Points on a hilly landscape, in no order, each with its height.
From any point a climber steps to the highest of the 3 points nearest to it. It stops when none of these is higher. Distance is the straight distance between rows; heights are no part of it.
gise: [ 34  -3  91  -4 -36 -10   2 -35 -16   9   1 -23  26 -32 -21 -14 -25  -2
  33 -16   1  25  17  53 -45]  h=67.2
kepi: [-27   0   1  -6  -4 -21  50  -8  14  15   7  70 -32  40  12 -10  20   0
   1  11  14   3   9  18  54]  h=7.6
nivi: [-26 -18   6  13 -16  -5  49  -7  27  22   8  34  -3  46   4  -8  14 -18
 -18  25  27  25  16  27  21]  h=8.7
tiru: [ 33   4 -15  14  54   2 -23  16  -9 -23   4  33  13  13  17  -3   8  12
  16  -4   1 -45 -32 -46  23]  h=31.6
mude: [ 17  43 -51 -10   1 -35 -25   0 -35 -15  -3 -17 -45  17  11 -14 -43 -28
   0  18 -12 -23 -27   1 -32]  h=72.1
tisaf: [ 30   4   0  11  50 -19 -15   8   6  -5   8  42  -4  13  24  -5   6  21
  32  -5  -1 -68 -18 -20  46]  h=10.8
sud: [  4  28   5 -22 -45 -14  -3  -5 -31 -20  -2 -11 -15 -25 -14  -7 -20 -14
   5  -7 -16  -8   4  32 -44]  h=67.8
vira: [ -1   0 -11  24  -3 -24  32   0   3   3  24  67  32  55  -7  -7  32 -19
  -1  18 -11  13  19  12  25]  h=8.8
sonik: [  4  -5 -16  -9   5   6  17  14  13  -6 -17  27 -18  -1  23   6 -10  12
  18   3  20 -53 -28  -9  29]  h=62.0
kiza: [ -1   3 -16   5  51  -5 -45  11 -31 -25   3  10  17  -5  -3  -1  15  22
 -19 -27 -15   1  -3 -58  19]  h=75.1
Tevur: [-12   1 -23  -5   2  12 -28  13 -37 -31 -24 -35  11  -1  -6  23 -10  -9
 -17  -6 -14  18 -17 -35 -20]  h=70.4
dokim: [ -2   5 -26 -20  -3   7   5  20 -15 -18 -15 -21  -1 -26   5   8 -10  11
 -13  -5  -4 -13 -16 -16 -13]  h=63.7
lanar: [-11  -4   5   7 -31  41 -10   4  -4 -24  -7  -5   7  -5  -6  26  -7 -24
  19  15  -2  -6   6   3 -29]  h=71.5
Duk: [  7   0  53  -9 -37   2   1 -22  -9   3   3 -34  12 -37 -18   2 -19  -8
  16  -4  -4  18   9  47 -39]  h=68.7
perag: [-20 -16  10  -4  -9   5  27  -5  29  30   6 -14  -8 -14   1 -14  10  11
 -21   2  15   5  17  12  13]  h=55.8
Galo: [ 15  -3 -16  21  49  11 -47   4  -7 -16  24  41  15  18  -5  -5  26  10
   5 -19  -2  -3  -1 -51  14]  h=44.4
vib: [ -2  10   8 -30 -20   4   7   2  -8   0 -13 -42   1 -41 -10   8 -11  14
 -22  -8  -3   1  -6  15 -20]  h=67.1
Puno: [ 30  19 -20  27  59  -8 -54   7  -1 -10  33  45  -2   5   3 -13  17  20
  27  -9 -16 -40  -4 -23  28]  h=75.7
Sog: [  8  24 -42  -8   7  -3 -12  16 -27 -29 -26 -20  -9   2   9  11 -20  -9
 -12   3 -12 -13 -32 -22 -21]  h=64.5
kip: [ 23  24 -37 -30  -1 -19  20  21 -19 -10 -37 -15 -22 -10  17  -1 -21   4
   0  -4   0 -55 -28   1  10]  h=76.0
kulim: [ -9 -27  15 -12 -10   4  -6  -8   8  15   4 -57   9 -15  -6   3  -3  16
 -17 -11   2  31   5   4 -15]  h=59.5
duf: [ -7 -13  33  -3 -11   4  27 -17  36  36   2 -24  -5 -18  -7 -17 -11  10
  -9  13  22  30  16  39 -10]  h=40.9
fepes: [ 19 -30  20   5   4 -45  56 -11  17  37  15 -20  14  26  -1 -32  -2   4
 -22   3   5  57  21  43   3]  h=14.9
pok: [ -7 -26  56   7 -26  21 -14 -16   4  14   2 -37  12 -11 -16  12 -18 -18
  18   6   8  26  25  39 -34]  h=66.8
nipo: [-29 -24  27  20 -30  45   6  -9  25  10  -2   9  -1  20 -10  19  -2 -27
  10  28  23  12  21  19 -10]  h=58.9
vom: [  2  38  25 -25 -42   1  18  -6  -1  11 -17 -25  -5 -48  -9   5 -11   6
   7  -6   6  -4  -3  48 -23]  h=72.7
Mutug: [ -3  -4  -5  15  19 -38  -3   0  15   9  44  21   4  20 -10 -14  38  11
 -16 -13 -27  12  36   5  15]  h=13.6
Daka: [ 10  14 -24  18  40 -22 -31   5  10   4  44  42  -6  13  -5 -14  31  11
   1 -13 -30  -4  26 -13  25]  h=1.7
zag: [  7  32 -34 -13 -28  -3   4   8 -21 -17 -21  -8 -32  -9  15   7 -31 -19
   9   4  -7 -30 -17  17 -27]  h=79.4
vad: [-23  13  36 -12 -16 -12  64 -18  44  46 -12  11 -28  -1   5 -30   1   5
 -14   5  38  29  13  48  19]  h=74.9
disip: [  3  19 -13  30   4 -40   8   3  -3  -1  37  48  27  45 -16   0  41  -6
   0  12 -34  18  24  30  11]  h=4.7
rez: [ 29  21 -30   5  12   3 -11  15 -16 -30 -20   7  -8  39  32  13 -26 -27
  18  24   3 -40 -60 -17 -20]  h=54.4
Mubol: [  2  -6 -21  19  14 -13   6   0  22   4  26  70  -8  29   7 -11  28   7
  10   3  -8 -25  10  -9  40]  h=19.8
kopu: [ -8 -11   6   6   4 -35  37  -4  22  28  31  12   0  19  -3 -26  30   4
 -25   0  -7  17  29  17  17]  h=18.0
Vamo: [-11 -22   9   0  26 -29 -26  -3   4  13  36  -9   8   3 -12 -16  28  24
 -30 -23 -23  36  21 -15  18]  h=22.0
Kuniv: [ -5 -35   3   9  11 -20  16  -2  19  25  22  -9  13  24  -5 -10  15   6
 -22  -2  -1  31  26  -7   2]  h=28.5
fopu: [ -7 -22 -21  20  16  -3   8   0  22   5  32  31  16  41 -10  -9  30  -6
  -9   9  -2  10  17 -24  14]  h=38.5
zukel: [ -9 -28 -21  23  10  39 -12   1  25   3   5   5  21  39 -16  17  25 -22
  -2  16  22  20   8 -29   0]  h=52.5
Denu: [-10  14  15  -4 -47  15   4   1 -16 -22 -16  -3  -4 -18  -5  11 -15 -20
  15   4 -15 -14   7  28 -37]  h=69.6
kado: [ 10 -14 -19  19  30  15 -18   6  18  -4  21  53  16  30  -1 -12  27   2
   5  -4   9 -10   4 -41  16]  h=74.4
gov: [  4  15 -39   4   7  17 -25  18 -32 -39 -24 -17   4   8   3  17 -17 -19
   1  13 -13  -4 -33 -27 -31]  h=67.3
nopes: [ -5 -36  39  -2 -15  14 -31 -19  -8   9  -4 -64  11  -4 -11  27 -20 -14
  12   1  -5  42   9  13 -29]  h=64.6
Rog: [  1  10 -22  25   7 -21   1  -1  11   8  39  61   3  30  -4 -11  38   2
   0   5 -19  -9  22   7  30]  h=6.4
voni: [-25  15 -20 -18   4 -20 -32   6 -53 -28 -24 -38   5 -12  -1  17 -10   1
 -38 -11 -17  33 -29 -43  -3]  h=76.3
zun: [  5   7 -11 -24  -5   6  36  11   7   4 -32   8 -21 -21  15   2 -11  14
  12  -7  10 -54  -8  -2  27]  h=56.6
poz: [-15  20  30 -18 -38  17  26  -5   8  15 -21  -5 -14 -44   2   1 -11   1
  11   3  21 -12   1  37 -11]  h=70.3
tazar: [ -8   6 -19 -12 -28  16 -11   6 -23 -19 -14 -26   0 -18  -4  18 -14 -12
   3  10 -16  -9  -3   0 -32]  h=68.8
kubob: [ -1  -1  -4 -25  -2  -3  30   6  19  12  -9 -13 -13 -33   0 -10   6  25
  -8 -10   5 -32   8  -6  23]  h=46.6
duz: [ -1  10  -6   0 -32  28   4  11  -1 -18 -21  18 -15  -8  21  18 -18 -17
  26  17   6 -36 -15   6 -20]  h=75.6
lek: [-11 -15 -14   5  -3  27  20  11  23  10  -1  25  -5   3   8  -1   7   2
  -1   8  24 -17   2 -16  19]  h=30.6
nufuf: [-25  -7   7  -4 -21  32  14   0  22   8  -7  -8  -5 -21   1   8  -7  -2
  -4  12  13 -10   9  14  -5]  h=72.2
Paf: [ 22 -13  73   8 -23   3   1 -34   4  33   4 -36   6 -28 -15  -9 -32   5
  25   1  10  43  14  58 -31]  h=65.9
tose: [-13  -3   0 -15 -24   1 -25  -7 -31 -20 -10 -52   6 -18 -10  27 -15  -7
 -13  -8 -17  33  -1  -2 -32]  h=70.0
kas: [-11   3 -20 -20  -6  -5 -23   3 -39 -23 -18 -40   1 -22  -5  11  -8   2
 -31  -9 -19  20 -19 -20 -18]  h=73.3
belut: [ -2 -13  12 -22  14 -18  10  -7  16  14  17 -32  -5 -30  -8 -19  21  35
 -25 -20  -8  10  19  -3  27]  h=33.8
Zipuf: [ -4  17  33 -12 -42   9   7  -5  -9  -1  -3 -22  10 -39  -8  12 -14 -10
   7  -3  -8  -4   9  39 -38]  h=70.6
vene: [ 25  15 -36   7  34   8 -21  20 -34 -40 -23  -3   8  26  16  10 -14 -16
  -1   9   2  -5 -51 -53 -14]  h=62.6
gilib: [ -6 -29 -15   9   9  30  -8  -1  12  -2  -3  -8  18  15 -18   9  16  -9
  -6   3  16  16   4 -35  -1]  h=58.8
voko: [-15 -25   1   7   4  26 -38   6  -7 -15 -17 -37  16   9 -10  29   0 -13
  -8  -3   0  33  -4 -32 -16]  h=67.0
suli: [-21  12 -16  -6  18  -3 -41  11 -56 -30 -33 -29  13   8  -2  19   2 -13
 -30 -12  -8  44 -27 -59  -3]  h=74.7
Mez: [  7  10 -14   4  53 -17 -47  11 -14 -11  27  15  -4 -14  -6 -14  13  32
   1 -25 -33 -15  12 -36  31]  h=63.9
gabub: [-11   6 -15 -25  14 -21 -26  12 -41 -21  -9 -44   2 -23   2   6  -4  20
 -34 -23 -17  13 -20 -34  21]  h=72.8
Nomom: [-16   3   3 -15  -6  -1  40   0  30  20 -13  26 -32 -13  13  -6  13  14
   6  -4  20 -32   7   4  43]  h=48.8
Tobu: [-21 -37  15  21  -8  30   3 -13  27  22   6 -16  12  25 -10   9   2 -21
  -5  16  17  24  21  12 -10]  h=60.3
Goru: [ 11 -35  20   4   8 -39  21 -15  24  37  22 -37   4  15  -3 -29   3  20
 -25 -13  -2  50  15  13   4]  h=21.3
badu: [ -5  -5  -8   1  13  -8  23   1  19  14  -2  54 -27   5  24 -11  14  25
  19  -2  10 -44   6  -7  54]  h=38.7
sivim: [ 24  14 -25  36  37  -6 -39  -2  11  -4  39  66   7  27   0 -12  27   5
  25  -4 -12 -16   4 -25  14]  h=24.8
bodab: [ 14  32  97  -5 -39  -6  13 -29   6  28  -4  -7   5 -47 -18 -13 -23   4
  26  -7  21  17   7  63 -26]  h=66.1
dize: [ 10  -4 -22   9   8  29  -1  13  10 -15 -19  24   6  13  29   7  -6   1
  15  17  11 -41 -32 -34  11]  h=51.3
ruv: [  1 -15 -14  11  48  20 -41  11 -22 -22   3   9  22   9  -4   3  19   6
 -12 -20  -4  16  -7 -60   8]  h=66.0
gul: [  8  -5 -20   0  19   4   0  18   5 -13  -8   6   4  -6   8   0   1  16
   2  -4   3 -33  -6 -35  17]  h=38.6
tof: [-14 -20 -12   4   2   7  17   5  21  10  11   4   3  -5  -3  -8  17  11
 -16  -4   5  -2  18 -12  18]  h=39.7
tupot: [ 10  13 -25 -32  13 -14  10   9 -14  -6 -13 -19  -6 -36   2  -3   5  25
 -13 -20 -14 -35  -3 -21  27]  h=37.7
Tus: [  0  35 -34 -30 -28 -34 -24 -10 -49 -17  -6 -44 -29 -14  -5  -4 -28 -15
 -23  -5 -25  18 -11   7 -29]  h=67.7
betop: [  3 -19  15  21   3 -47  50   3   1  14  18  20  35  53  -3  -7  15 -18
 -15  20  -6  37  21  40  10]  h=11.0
dom: [ 25 -10 -20  18  52  38 -35  14 -14 -32  -3  23  29  27  -4  -1  24   0
  13 -12  10   5 -21 -63   1]  h=51.8
tena: [ 19  10 -28 -14   8  -2  15  25 -11 -19 -25   1 -11  -1  26  13 -21  -1
   7   6  -2 -49 -29 -12   6]  h=70.2
guvi: [-40   3  22  -6 -35  39  24  -7  25  12 -13  29 -26  -9  15  12 -12  -5
  21  17  29  -2   3  21   8]  h=77.8
dube: [ -7  15  13 -26 -14   1  41  -9  28  31 -19 -16 -21 -38  -1 -11   7  23
  -5 -11  17 -13   7  26  19]  h=37.4
Fek: [ -4  13  70  -5 -49   6  12 -18  -4   5  -5  -5  14 -37 -17  -5 -18 -15
  30  -7   1   4  15  55 -34]  h=67.4
lefo: [ 30  21 -36  -4  22 -22  -5  21 -19 -23 -19  -7  -5  29  30   9 -33 -23
   3  13   3 -50 -57 -12 -12]  h=60.0
rup: [ -2  15  56  -6 -28   0  33 -24  37  43  -9 -21 -18 -38  -8 -18 -10  12
   2   7  34  26   8  56  -4]  h=46.5
Fon: [-16 -25  18   0 -16  23   1  -6  14  10   3 -36   5 -17 -11   5  -8   1
  -7   7  11  23  12  11 -15]  h=65.2
gadok: [-16   2  21   8 -44  46   6  -2   0 -20 -19  25 -10  -3  12  25 -14 -26
  39  17   3 -21   6  16 -12]  h=73.5
bik: [ 34  33 -36  39  58  -3 -76  -6   4   2  42  60  -6  27   3  -6  23   6
  29  -7 -16  -5 -22  -8  -2]  h=32.4
Toka: [  4 -46  26  13  -1  -3  10 -27  20  42   4 -40   4  30  -7   2 -27 -16
   2  13  16  59  24  32 -16]  h=58.0

Where does a climber stop that starts at each point below?
nopes -> vom
kubob -> zag
Nomom -> zag

Call two points neighbours if one is among the 3 nearest of the other. Go from one point of each pair to the other, from neighbour to neighbour, staying as high as possible. Name the lowest point that can't be avoided.
Puno / kiza -> Mez
voni / nufuf -> tazar
zag / kado -> fopu
vom / guvi -> poz
zag / guvi -> gadok
